Each row is a point on a landscape with many valleys, with its height.
From any point a ball rolls to the lowest of the 2 points nearest to it. It stops when none of these is lower. Distance is the straight distance between rows; heights are no part of it.
(1153) h=4.94: [204 116  96 160 137 135  84 153 132  92 131 163 108 119 141 103  99 105
  86 133  66 128 107 181 118 105  75 136 119 119  71 113]
(1493) h=2.68: [168 177 157 146  81  83 126 150 119  99 115 153  77  98 136 137 106 170
 104 108 143 160 144 153 110 127 119 116 183 114 125 133]
(1792) h=3.72: [121 149 130 132  33 123 132 105 124 155 138 120  53 105 141 135 169 182
 123 116 117 150 103 168 113 123 154 119 160 113 117 138]
(191) h=6.35: [138 118 171 114 189 104 151 170 110  80 108 124 172 154 123 125 131  82
 130 160 172 153 181  92  89 137 139 147 183 103 188 110]
(170) h=7.14: [174 166  86 170 166 122  80 179 144  94 138 135 103 109 146 133 127 151
 141  68 132 136 196 137 146 126  97  81 109  83 139 135]
(1806) h=4.27: [128 119 120  97 116 123 144 113 120 119  49 107 147 147 128 152 174 128
 128 186 145 107  99 147 107 191 190 159 203  85 140 102]
(1774) h=5.07: [125 100  95 116 138 188 113 146 136 159 138 131 122 161 164  72 112  81
  85 101  97 153  66 118 109 162 115  96  73 155  92 124]
(1046) h=4.29: [124 175 107 143  99 173 134 125 135 157 148 128 121  90 113 145 125 142
 145 102 136 152 152 129  94 144 159 123 102 134  83 120]
(738) h=5.65: [ 94 143 124 113  95 119 127  82 105 135 124  77 132 130 118 106 185 152
 148  77  78 173 110 165 107 133 115 164 124  97  75 125]
(163) h=4.55: [104 106 104 113  91 121 135 105 134 136  58 107 127 164 129 169 192 148
 129 172 149  82 106 145 146 181 203 116 168  76 172 133]
(1706) h=3.17: [170 103 106 122 116  58 118 161 114 141 107 148 127 138 133 175 106 143
 136 158 143  83 152 106 180  99 130  67 134 117 151 172]
(1486) h=6.03: [ 95 117 136 114 128 101 117  78 126 134 118  98  98 136 158 110 183 148
 117 106 122 128 113 163 168 134 103 157 109 121 138 146]
(259) h=5.88: [ 97 118 144  85  85 127 148  82 122 141  90 127 143 149 122 142 117 169
 132 166 137 116  71 104 152 146 116 151 160 156 111 108]
(583) h=2.26: [ 83 168 144 144 117 159 130 145 135 144 171 124  88 111 165  89 120 129
  97  64 177 166 113 115 108 160 158  68 109 162 157 145]
(298) h=4.26: [123 141 159 123 109  99 142 110 140  89 133 107  79 116 150 119 194 160
 120 134 150 131 140 187 120 124 134 186 162 103 180 125]
(835) h=5.41: [160 100 136  80 116  83 109 129  92 115  74 111 119 146 162 124 137 141
 104 147 114 167 110 140 132 143 104 157 155 107  85 130]
(797) h=5.54: [137 111 111 112 142 121 117 141 134 150 150 135 127 164 145 123 108 155
 145 120 146 104 128  99 191 122  68  82 104 148 163 132]
(1426) h=5.05: [168  99 104 129 133 114 100 131 126 133 121 152 148 137 128 109  92  94
 104 129  47 131  90 145 137  95  90 123  94 143  69 138]
(1689) h=4.82: [151 101  50 128  98 168 124  84 136 158  86 125 142 164 101 138 145 138
 133 144  98  84  69 182 154 157 126 129 115 101  84 108]
(1440) h=5.04: [112 202 100 153 110 184 126  60 159 120 130 148 122 111 119 108  98 144
 114  87 161 138  62 177 139 169 108 110 128 153 114  91]
(1150) h=4.83: [203 114 103 165 162 156  87 197 153  83 171 170 116 123 147 107  98 111
 117 127  97 128 147 136 115  89  70 124 110 132  98  95]
(608) h=3.41: [121 137 138 100  82 133 165 168 133 141 156 137 170 161 107 105  86 143
 137 119 118 179  92  71  84 111  98  85 169 170 129  91]
(233) h=3.31: [109 145 131 154 100 138 163 101 169 127 148 171 125 100  94 187 113 155
 142 173 167  39 146 115 164 110 162 120 137 154 190 134]
(708) h=7.09: [116 126 177 127 187 124 133  66 131 106  81 137 145 108 106 145  97  99
 131 178 150 103 118 120 152 129 127 213 151 146 124 121]
(647) h=6.93: [ 74  73 177 112 141 146 153  98 134 153 141  95 126 115 133 117 173 113
 133 175 122  99 131 130 127 115 173 221 120 166 137 127]
(1405) h=6.11: [133 112 168 132 126  92 160 168 154  88 151 150 139 165 120  92 125 121
 121 147 119 110 125 145 110  94  90 131 177 147 199 113]
(57) h=2.53: [130 131 106 140 174 192 174 119 100 131 155 160 169 123  88 197  60  99
 141 141 205 123 161  49 130 155 173  76 101 134 142 112]
(580) h=6.76: [ 97  84 160  69 121 159 155 145  89 162 129 105 175 157 129 107 117 118
 139 151 125 155  98  62  83 143 139 146 149 168  84  95]
(1599) h=1.29: [158 105 144 173 189 160 118 144 124 116 138 161  73  95 164 122  87  77
  73 164 163  75 128 156 128 148 175 139 134 133 165 135]
(754) h=3.58: [128 132  99 155  69 168 186 115 143 130 155 170 109  86 107 219  98 163
 133 193 173  58 150 116 156 138 188  96 136 137 140 122]
(1510) h=4.89: [167 101  62 118 111 195 119 158 135 159 127 131 138 150 145 113 112 111
 116 132  97 144  95 126  99 158 123 110  98 139  56  97]
(1043) h=2.05: [169 119 130 161 150 153 120 118 140 103 115 158  93 113 136 114 103 116
  98 179 139  90 108 190 134 146 110 176 169 122 138  96]
(894) h=5.36: [161 116 167 130 169 141 104 158  84 128 158 137 111  90 144 128  77 126
 123 120 159 166 169  77 125 101  98 137  98 147  88 127]
(483) h=2.54: [ 88 113 198 128 184  73 116  76 130  99  92 132 119  96 128 125 141  85
 113 111 113  82 125 125 151  85 158 177  97 151 156 191]
(415) h=2.12: [174 131 108 123  77  54 105 101 104 119  72 118 126 141 105 165 158 147
 131 143  89 132 118 178 144 105 136 128 160  69 104 152]
(358) h=5.68: [130 151 100 107 119 114 117 121 125 144 132 101 118 142 146 139 145 197
 169 114 166 134 156 116 186 153  84 111 118 115 143 123]
(429) h=4.47: [111 126 156 115  96  54 155  91 141  73 115 101 122 151 137 108 208 134
 117 109  98 149 109 191 114 108 112 181 168  87 176 130]
(601) h=2.40: [141 188 167 151 128  67 121 133 120  67 125 142 114  98 127 107 107 138
 104  57 111 177 139 155 108 106  88 121 152 114 125 145]
(1044) h=1.69: [156  72 147 145 167 126 115 132 133 112  99 139  92 126 168 107 112  84
  70 196 127  78  83 167 145 138 150 168 161 133 161 130]
(68) h=6.72: [ 70 168  88 113  88 149 161 122 164 193 154 118 160 139  99 139 139 135
 171 101 129 139 115  83 123 141 160  62  95 147 139 141]
(82) h=7.49: [138  68 156 113 115  78 151 200 115 105 148  98 132 139 151 112 187 101
 118 183 108 138 166 151  77 105 170 169 165 114 159 133]
(31) h=6.00: [116 116 136 115 126 120 152 152 143 128 160 121 153 162 116 112 148 146
 152 148 125 114 155 124 125 115 101 142 140 142 168 112]
(1177) h=2.42: [141 138 113 107  90  86 126  91 104 138  77  99 162 124  83 180 150 157
 171 160 106 129 148 131 138 122 147 157 138  83  86 142]
(1447) h=2.73: [126 100 112  99 116  76 124 116 115 157 100 112 159 152 109 163 141 149
 170 174 114 102 148 106 180 104 115 139 113 117 117 153]
(5) h=1.83: [142 139 121 146 104  54 108 101 124 114 103 135 100 135 120 133 170 134
 125  96  76 110 127 197 145  91 119 118 140  85 152 171]
(997) h=7.06: [188 154  75 166 119 135  91 179 142 130 141 146  83  95 147 134 130 123
 120  82  92 145 162 162 114 118 134  80  96 101  95 148]
(1656) h=1.81: [ 61 176 160 128 123 134 132 108 134 120 172 108 115 112 151  79 135 152
 124  71 171 169 109 138 141 142 108 110 122 165 156 136]
(735) h=4.84: [ 51 107 127 108 104 140 134 101 143 158  81 110 122 167 153 135 171 141
 116 144 168 100  85 112 158 191 185 102 148 128 182 133]
(1750) h=4.18: [182  98 103 104  87 130 107 175 104 144 152 120 126 120 145 133 112 176
 157 145  90 160 147 108 138  95  73 148 131 132  36 101]
(1111) h=1.78: [106 155 187 139 165 142 150 127 118 112 134 141 149 111  97 110  84  93
 115 114 166 155 133  87  89 129 142 130 143 156 142 130]
(1136) h=5.38: [121 132  93 141 103 157 145 122 166 154 162 152 112 150 128 142 114 164
 138 139 181  68 115 130 182 148 113  78 118 155 182 117]
(330) h=5.62: [133 151 147 104 168 121 102  97  97  96 105 106 121 121 163 116 117 160
 123 102 167 181 129 116 161 154  55 160 123 120  90 112]
(113) h=3.81: [162 111  93 108 124 119 102 184 140 137 148 125 139 140 146 115  92 144
 146  84  59 196 116  75 150  82  49  79 115 125  58 110]
(1377) h=2.09: [159 136 153 118  83 117 147 124 119 129 146 152 116 108 123 163  78 189
 143 172 165 114 136  99 152 108  85 150 155 155 112 105]
(136) h=5.80: [142 170 126 138  68 108 127 121 114 113 133  97 101 110 104 131 191 172
 155  92  93 177 149 184  88 118 125 152 153  65 110 123]
(888) h=4.37: [148  73 110 131 164 172 119 136 143 160 149 155 142 154 130 112 100  64
 103 159 113  75  99 123 135 113 130 123  75 171 131 129]
(324) h=3.98: [122 147 137 107 122 120 149 130 116 101  72 105 167 155 107 113 164 128
 132 132 116 153 117 155  68 182 151 153 199  87 127 102]
(665) h=7.35: [156  90 147 152 231 126 106 174 110  95 157 135 145 134 133 121 126  78
 135 146 147  88 198 119 133  98 118 145 110 119 172 130]
(1055) h=5.20: [111 114 110 134 125 135 127  88 152 142 107 131 100 142 140 158 143 170
 127 151 178  54 117 147 206 158 135 121 125 130 181 130]
(1801) h=4.85: [ 91 169 131 141 100 150 133  36 136 107 110 121 119 126 125 110 136 154
 108 108 135 126  55 192 143 156 111 156 175 126 135  82]
(1687) h=5.28: [151 100 101 118 136 118 105 157 115 123  97 115 135 172 148 111 143 133
 119 131  99 141 124 149 142 147  92 121 132  97 109 118]
(1280) h=5.06: [143  90  97 122  89 142 118 113 103 161 100 106  86 125 147 162 170 155
 125 176 131  92 128 166 145 161 183 147 137  95 105 128]
(867) h=6.22: [116 140 191 121 156  85 162 138 151  74 107 134 151 153 120 108 129 102
 115 149 164 140 130 124  99 129 126 153 196 130 210 121]
(1770) h=4.87: [155 101  70 149 135 141  75 126 105 164  96  98  95 131 143 146 186 126
 130 133 119 106 155 180 156 167 173 118  89  61 103 157]
(1204) h=3.47: [125 128 107 119  33 107 144 159 123 181 167 126  75 114 145 151 156 183
 146 150 108 134 143 131 115 114 147 103 142 122 122 134]
(1315) h=5.73: [ 84 133 132 156 166 171 137 148 166 107 177 118 141 148 136  53 150  83
 109  65 128 141 111 149  96 151 124 115  89 148 174 128]
(1710) h=7.40: [168  67 141 140 207  98  91 187 115  86 134 143 155 163 139  92 111  70
 106 138 108 100 142 117 130  80  91 112 118 123 164 141]
(1403) h=3.84: [110 151 144 108 105 152 159 135 100 141 161 113 132 102 130 171 119 176
 161 165 179 141 182  77 109 148 156 144 145 131 118 104]
(385) h=2.39: [139 134 120 159 156 167 133 139 157  93 119 153 127 153 126  82 106  98
  97 143 140 110  93 176 104 173  95 146 182 123 159  84]
(1326) h=3.99: [105 158 154 121  68 115 125  82 120 121 103  97  51 108 159 135 203 170
 108 113 157 156 107 177 123 152 170 142 163  90 156 136]
(651) h=3.63: [145 128 109 102 101 137 143 167 148 147 166 146 163 147 117 108  78 122
 143  91  80 188  97  74 109  78  66  80 121 170  96  98]
(1020) h=5.24: [193 130 159 148 145 142 118 165 111 116 151 186 107  88 127 125  43  95
  96 141 140 129 123 104 101  91 104 117 123 168  99 118]
(1165) h=4.44: [161 132 119 127 123 166 143 189 108 140 211 136 120 110 137 158  90 161
 158 119 155 164 188  60 115 100 104  90 119 145 122  86]
(1073) h=4.19: [114 146 161 134  83 107 111  84 112 134  62 133  74  85 138 171 141 148
  98 125 148 134 113 130 141 148 196 118 143 103 115 171]
(1163) h=2.92: [151 107 133 142 127 120 112  80 117 127 119 121 114  99 104 131 150 120
 124 152  85 102 128 197 138  91 130 207 118 120  88 133]
(302) h=6.34: [ 97 171 116  93  64 115 160 109 133 127 127 106 182 153  93 137 143 190
 180 140 123 132 113 116 109 136 101 135 182 120 132  92]
(1095) h=2.74: [131  95 169 134 163  64 111  96 119  93 100 118 135 101 117 123 156  80
 114 143  80 108 135 175 128  78 150 204 124 117 117 174]
(1260) h=2.83: [101 132 159 121  95  90 155 150 133 154 135 144 139 141 113 137 115 118
 131 119 115 129 129  80 115  92 152  80 140 155 156 165]
(54) h=6.85: [127 177  30 126  92 152 147 123 191 181 153 122 132 124 106 150 146 134
 185  81 105 141 121 135 135 125 123  63  67 134 128 132]
(1779) h=7.45: [185  94 102 149 216 125  65 194 115 107 129 147 156 143 140 117  94  71
 117 112 105 111 155  89 137  94 106  74  78 111 123 150]
(966) h=5.81: [115 163 104 126 110 131 122 117 131 167 177 107  98  97 135 149 148 192
 181 107 148 119 183 117 168 113 107 119  84 124 131 142]
(1825) h=4.00: [151  82  82 110 125 121  82 173 121 133 136  97 126 147 168 109 152 159
 154 100  64 188 135 115 151 109  56 122 109 101  49 116]
(1834) h=5.21: [113 188  88 133  73 157 146  81 164 146 147 138 136 116 113 120 112 134
 126  78 106 157  62 155 121 130 108  98 109 162 104 112]
(435) h=1.65: [145 120 167 171 217 167 127 148 126  96 147 170 106 109 135  92  74  50
  79 127 159 109 127 125  92 130 138 130 124 142 168 128]
(612) h=6.25: [177 158 118 155 152  97  87 119 114 109 124 137 122  75 108 143 101 138
 148  82  84 149 164 145 149  78  80 149  82 110  57 152]
(592) h=5.48: [104 132 107 132 132 152 135  90 148 119 148 112 156 163 116  82 149 138
 129 105  96 124  92 189 137 137  72 161 126 135 128  88]
(299) h=2.16: [123 154 146 144 177 192 142 122 112 133 153 152 151 106 107 138  59  95
 123 110 208 151 132  63 108 148 140  92 106 162 134 105]
(1411) h=4.20: [174  74 103 142 164 182 130 164 106 143 175 163 144 125 122 165  80  64
 116 175 138  99 154 101 112 104 158 110  90 155 114 112]
(874) h=2.38: [ 85 145 185 142 120 129 133  76 142 127  84 151 131  93  94 132 110  90
  96 115 108 127  92 117 109 127 187 145 130 155 113 159]
(689) h=5.27: [ 73 166  97 139  36 128 138  84 164 171 137 147  89 107 113 160 148 183
 142 116 138  97  83 128 164 123 154  67 125 148 154 154]
(758) h=3.77: [ 76 129 167 128 138 130 145 110 126 131  92 115 130 120 124 146 152 106
 117 144 152 123 142 112 103 165 217 138 146 123 158 145]
(231) h=5.00: [141  82  97 123 101 139 120  94 135 150  93 123 106 158 137 141 152 151
 115 181 128  68  85 180 175 147 136 151 148 112 135 115]
(768) h=4.53: [152  91  81 150 160 130 108 148 143 142 108 144 169 158 104 137 121  66
 110 160  99  71 128 157 137 129 163 107 105 123 135 147]
(859) h=2.01: [126 137 165 147 219 127 119 124 129  94 120 160 154 141 115  93  77  77
 108 112 164 105 117 106 139 122  92 115 126 141 188 130]
(1596) h=4.69: [156 118  63 163 153 147  94 145 145 133 105 127 150 155 106 128 164  95
 129 126  94  97 152 189 131 152 153 115 103  78 132 135]
(1568) h=4.64: [170 112 118 152 146 179 104 211 131 112 199 141  95 117 173 111 115 143
 122 119 145 160 173 111 117 116  88  99 120 134 126  87]
(993) h=5.45: [124  98 135 105 204  96  88 108 112 130 116 105 110 141 169 120 156 131
 136 119 156  93 160 121 201 124  83 158  64 125 146 165]
(283) h=5.75: [137 132 135  73 139 124 129  91 100 122  86 107 148 139 140 145 113 173
 149 156 172 141 115  97 162 163  83 172 148 131  94  97]
(979) h=3.69: [ 78 173 161 108 124 132 155 112 107 117  87  93 169 113  93 120 153 127
 147 111 134 173 136 108  58 179 183 154 166 107 102 123]
(1185) h=6.08: [173 183  70 150 100 121 118 143 153 113 126 127 151 123  87 152 131 175
 178 104  99 147 163 149 137 122  85 106 138  79 112 104]
(1636) h=2.33: [104 197 135 140 134 178 126 149 133 112 198 116 138 106 142  84 108 158
 142  83 196 187 135 114 114 147 102  99 130 158 136  86]
(1090) h=4.65: [144 109  73 137 119 144  97  69 111 141  83 119 134 154 123 116 137 109
 102 103  62 130  65 182 148 153 110 137  94  91  58 126]
(1096) h=3.35: [162 100 139 118 144 114 138 151 105 114 142 124 132 120 131 164 127 126
 140 212 148 106 194 132 127 114 145 188 163 122 133 107]
(644) h=5.22: [158  92 101 135 181 167  77 165 121 138 148 136  97 139 185  83 106 100
  87 106 109 122 108 113 150 136  88  87  56 136 121 144]
(1093) h=5.87: [106 153 132 150 164 161 138 147 150 122 171 129 151 146 117 105 127 116
 139 106 169 120 156 124 124 142 123 106 121 147 185 110]
(226) h=5.49: [156 147 170 114 177 118 107 139 104  92 140 115 125 100 148 123 113 155
 147 120 177 173 188  95 142 115  60 172 123 127 108 110]
(1648) h=7.25: [114 179 203  98 136  94 165 111 131  88 130 120 128  84 121 154 139 150
 146 170 190 154 178  98 106 115 136 212 177 128 160 115]
(968) h=4.52: [138  74 100  95  62 145 124 142 100 184 131 115 103 137 146 127 146 154
 130 166  82 132  91 140 122 132 133 153 127 141  48 115]
(941) h=7.29: [153 121 138 158 222 139  87 153 129  74 123 128 132 128 149  95 122 101
 117 111 150 129 177 136 142 146  82 146 112  99 145 122]
(267) h=2.10: [ 88 151 209 154 168 111 148  98 142  84 124 147 134  94 105  94 103  84
  93  98 131 137 108 136  96 116 140 169 143 158 149 154]
(1649) h=7.51: [202 101  88 152 180 136  94 214 123 111 160 176 128 128 152 139  76  67
 107 103 118 127 151  81  95  77 136  34  87 131 145 134]
(829) h=2.69: [ 72 143 163 143  78 132 147  62 165 125 109 156 125 102  87 144 138 135
 114 141 108  92  77 139 140 110 167 151 151 162 150 126]
(1476) h=4.70: [170 101  85 121  96 161 114 142 111 144 108 126 143 123 115 129 128 122
 124 162  76 130 105 163  98 137 141 162 132 119  35 101]
(1267) h=1.71: [182 107 138 130 132 117 135 126 111 113 100 158 109 102 131 170  70 140
 120 207 178  90 124 129 167 125 116 157 164 126 106 114]
(1483) h=5.35: [ 86 131 112 122  78 127 148  76 155 148 148 141 134 157 130 100 130 145
 108 108  85 118  53 161 144 117  88 116 136 169 126 114]
(1034) h=3.82: [169 123  81 147  97 164 174 138 147 130 157 182 132 104 102 209  77 101
 132 180 147  75 140 121 118 113 188  82 104 161 121 128]
(1351) h=4.08: [134 168 138 139 139 154 142 132  99 133 127 124 143  91 106 168  97 138
 149 125 169 153 191  87 104 164 171 126 120 112  91 130]
(1536) h=4.24: [149 157  84 131 118 170 139 168 145 155 175 129 143 115 117 144 103 129
 166  99 128 160 164  86 115 118 122  83  89 146 108 110]
(339) h=4.35: [140 129 115 138  97 117 104  97 113 150  63 133 108 112 115 150 122 122
  99 111 104 144  92 153 129 149 169 107 124 101  72 168]
(1019) h=3.11: [165  72 137 124 151 106 106 116 120 130 115 114 124 114 134 143 149 113
 125 213 110  80 147 174 149 100 145 213 136 124 114 126]
(28) h=3.13: [ 99 161 140 103  92  98 148 158 129 144 145 113 147 146 127 115 115 164
 149 100 138 175 125  77 118 126 104  77 153 140 151 128]
(444) h=3.29: [ 90 134 142 142 180 167 121 106 136 132  77 131 147 145 120 104 108  74
  83 112 153 124  93 124 118 196 167 113 124 127 141 141]
(1342) h=6.61: [ 30 160 123  90  77 132 161  99 148 178 137  97 191 154  83 139 155 155
 181 133 125 123 111  68 119 135 157 108 127 146 143 137]
(439) h=4.02: [111 142 152 139  89 118 142 125 117 139  87 152 113  88 116 179 105 121
 105 144 156 127 137 100 117 154 225  92 145 120 119 166]
(1123) h=4.79: [112 131  84 119  83  93 117  92 122 196 119 129  95 107 101 174 142 157
 173 113  91 124 124 113 179 100 134 101  77 112  79 187]
(1247) h=4.36: [157  62 122  94 103 139 123 160 105 160 163 113 120 136 152 130 135 156
 140 193 111 115 147 120 137 107 104 176 123 152  79  96]
(1218) h=5.61: [ 87 127 129 146 175 131 123 103 148  89 124 112 157 169 140  58 148  95
  96  77 107 129  94 174 134 158  87 136 114 117 164 125]
(1511) h=6.04: [ 69 152 167 105 104 138 153  89 139 132 125 129 144 136 124 137 105 165
 137 151 201 119  89  84 157 149 125 115 166 170 172 103]
(225) h=4.66: [103 134 148 115 119  97 144  56 125  87  75 106 130 152 140 110 169 122
  96 113 109 145  62 193 121 148 121 179 188  93 147  99]
(1041) h=6.84: [ 68 101 184  87 118 147 163 114 114 150 138  98 150 127 124 122 140 126
 141 169 141 135 124  79  95 132 165 181 147 171 125 111]
(37) h=7.42: [104  95 172  84  95  73 180 160 136 105 145  96 129 149 149 102 194 135
 132 156 129 147 140 129  91 108 139 184 160 131 178 134]
(1576) h=6.18: [190 150  98 156 139 117  99 160 135 113 151 137 138  98 102 156 118 161
 178 117 104 130 201 129 150  85  79 137 107 103  89 116]
(261) h=6.56: [124  94 128 121 153 130 136 192 111 124 111 115 176 183 121 110 137  89
 120 136 117 148 145  99  85 152 157  94 154 110 145 122]
(1114) h=5.53: [135 107 133 105 141  95 104  93  93 112  80  84 138 137 131 120 186 119
 127 120  87 166 130 171 129 128 123 193 126  74  82 137]
(861) h=7.17: [138 140 182  90 177  90 154 101 124  80  88 117 153 119 124 129 127 103
 133 174 161 154 139 116 120 118 110 231 179 122 133 109]
(788) h=3.42: [ 60 190 158 127 107 151 156 110 122 126 148  86 159  97  96  90 152 130
 148  76 125 188 126 122  55 150 161 154 132 141  98 125]
(703) h=2.32: [ 95 125 187 129 192  90 123 100 128 110 117 155 129 125 115 118  97  93
 112 100 144  72 122  94 149  83 134 121 110 168 190 178]
(1239) h=3.21: [148 120  91 138  68 132 130 171 148 150 180 136  81 133 149 113 155 171
 132 134 100 116 136 172 125 110 100 113 136 133 137 108]
(792) h=7.57: [168 114  97 137 159 121  99 198 144 116 168 157 109 128 154  99 104  78
 122  75  69 132 124 105 105  55  99  66  62 151 127 159]
(447) h=5.16: [151  83  92 128 163 141 103 120 127 119  93 132 170 175 128 101 100 102
 105 152  85 106  85 153 157 145  82 148 121 117 102 109]
(1784) h=7.34: [141 136 199 105 100  66 162 154 124  88 138 125 112 102 135 126 143 140
 120 160 137 156 155 131  92  84 124 185 179 134 153 130]
(1317) h=3.14: [ 86 149 160 118 116 143 152 161 118 125 184  91 148 113 123  86 143 139
 152  92 132 188 153  93  76 123 122 144 121 151 113 118]
(1064) h=2.70: [ 81 130 138 140 159 158 131 163 118 153 138 114 116 146 153 110 141  92
 104  77 171 146 148  96 105 183 194  52 106 124 180 160]
(800) h=3.01: [ 96 121 154 156 183 150 119 135 128 138 117 139 118 125 137 109 115  55
  81  94 144 109 131 116 101 155 207  90  97 138 171 178]
(955) h=2.95: [145 120 105 104 137  40 110 138 115 147 101 127 150 151 118 157 119 141
 168 118  96 119 152  94 191  84  87  90 107 114 125 181]
(147) h=6.48: [ 69 151 138  97  88 114 163  85 133 142  93 104 197 148  78 160 159 153
 176 165 116 109 127  91 110 141 168 149 153 114 139 130]
(614) h=4.50: [104 117 122 143 120 124 110  46 126 134  63 137 133 147 112 131 133  92
  84 104  77 117  56 170 148 143 153 129 117 107 101 154]
(1594) h=3.56: [122 129 121 147 181 171 116 107 113 128  66 118 124 123 134 137 126 102
 109 135 172 121 134 144 125 218 187 142 135  89 113 133]
(230) h=3.48: [ 56 173 157 128 150 153 149 102 132 130 116 110 167 129 105 147 130 124
 139 118 198 134 148  82 116 188 190 107 142 128 176 131]
(1357) h=2.77: [114 140 125 119 143 203 128 178 126 123 198 103 165 130 138  84 117 139
 154  86 149 195 131  69  80 130  96 107 116 157 103  64]
(515) h=6.66: [ 98  84 146  84 147 151 142 174 103 128 114  96 184 186 139  79 143 107
 126 122 124 161 106  92  79 174 124 127 163 129 124  92]
(156) h=3.06: [103 159 109 145 147 173 136 140 117 145 136 117 133 135 139 145 112 135
 126  96 198 136 155  92 135 200 175  56 115 116 165 131]
(1173) h=5.08: [ 70 125 105 134  73 132 144 109 155 172 114 128 115 154 120 130 167 137
 123 121 114 104  89 139 134 153 175  85 134 129 154 148]
(1732) h=7.69: [ 82 120  86 122 123 128 132 137 158 182 128 125 136 167 127 101 143  76
 127  80  74 147  86 116 120 134 142  64  78 147 120 169]
(1059) h=7.62: [129 123 103 124 148 145 119 170 153 156 156 138 130 130 142  95 114  55
 124  66  69 170 102  99  87  94 119  67  44 159 107 157]
(908) h=6.46: [126 103 138 131 167 120 149 204 104 108 153 119 193 174 112 138 134  90
 149 142 134 149 199  77  80 119 151  94 158 103 187 109]
(94) h=5.94: [143 200  94 153  67 108 132 136 136 143 141 119 111 100  92 166 155 177
 171  96 109 147 177 146 110 114 151 102 128  71 128 145]
(1815) h=2.57: [106 138 159 137 127  88 142 127 145 132 154 163 116 132 126 119 104 127
 124 103 134  75 117 104 143  74 122  90 125 180 195 160]
(1755) h=7.21: [138 145  98 157 199 143  69 150 144  89 131 104 127 136 159  97 147 134
 133  59 123 157 160 131 158 150  66 100  85  82 122 129]
(1729) h=5.34: [143  91  91 124 179 120  77 119 112 151 109 121 120 150 160 120 115 121
 120 106 112 109 125 115 203 137  77 108  59 114 103 161]
(1285) h=3.03: [123 168 143 158  98 130 144  96 155 122 133 152  98  90  99 159 128 162
 134 148 147  85 141 155 133 122 150 141 145 135 155 129]
(1028) h=5.55: [123  84 164  97 197  95 108 112 110 104 115 112 128 152 172  93 130 103
  97 122 130 127 118 116 168 120  76 158  89 137 147 154]
(1289) h=5.14: [159 109 142 124 124 127 128 147 122 133 122 165 137 139 117 117  73 102
  95 144 104 133  94 115 114 105 108 118 138 160  98 130]
(755) h=6.96: [171 158  42 154 116 153 124 154 179 158 153 146  99 102 133 160 144 102
 162  88 100 121 154 159 103 118 158  71  48 126 118 146]
(1263) h=7.01: [ 94 112 161 126 165 164 147  84 144 127 121 113 126 119 127 122 140 123
 135 176 164  88 122 137 142 149 147 216 151 148 158  98]
(1008) h=2.96: [166 127 149 138  76  88 130 159 127 121 161 147  59 106 160 129 138 175
 116 142 127 116 151 169 126  86 107 136 159 135 150 133]
(1143) h=3.59: [157 106 136 112 123 129 157 146  84 130 151 133 144 113 118 195  84 146
 155 198 165 117 190  72 133 122 153 136 141 129 117 112]
(1492) h=2.13: [130 151 174 149 101  52 130 113 122  79 114 137  68  96 146 115 155 136
  87  76 108 145 120 188 108  99 131 131 155 106 156 177]
(851) h=4.68: [107  94 104  98  58 117 123  86 107 204 113 121 100 109 117 160 140 149
 145 149  83 128  94 109 147 112 156 133  95 136  35 165]
(309) h=4.01: [162 125 121 138 127 139 157 157 130 155 180 172 138 111 101 173  83 103
 146 145 129 102 164  87 107  79 156  93  98 168 134 135]
(1376) h=2.06: [157 104 154 137 101 108 145 110 144 114 102 159 107 106 115 151 103 131
 111 205 120  90  94 165 133 107 142 189 192 144 123 111]
(286) h=6.19: [ 74 172 150 104 105 128 162 102 145 118 150 122 188 154  96 103 109 160
 157 135 150 135  97 109 126 127  87 131 174 172 167  86]
(898) h=5.93: [108 146 132 135 128 121 115  82 133 145 160 102  94 106 132 129 181 170
 156 112 138 102 165 162 163 108 108 169  87 126 141 143]
(1459) h=6.33: [158 118 131 140 168 122  75 146 109 115 158 116  86  86 167 103 132 145
 129  78 106 152 167 132 151  98  73 150  64 122  72 153]

For each start below, name the point where the ball stops.
(1173) | (1656)
(1090) | (1064)
(515) | (5)
(1280) | (1111)
(665) | (1536)
(37) | (5)
(259) | (1536)
(1729) | (703)
(1732) | (703)
(592) | (5)
(851) | (703)
(1576) | (1536)
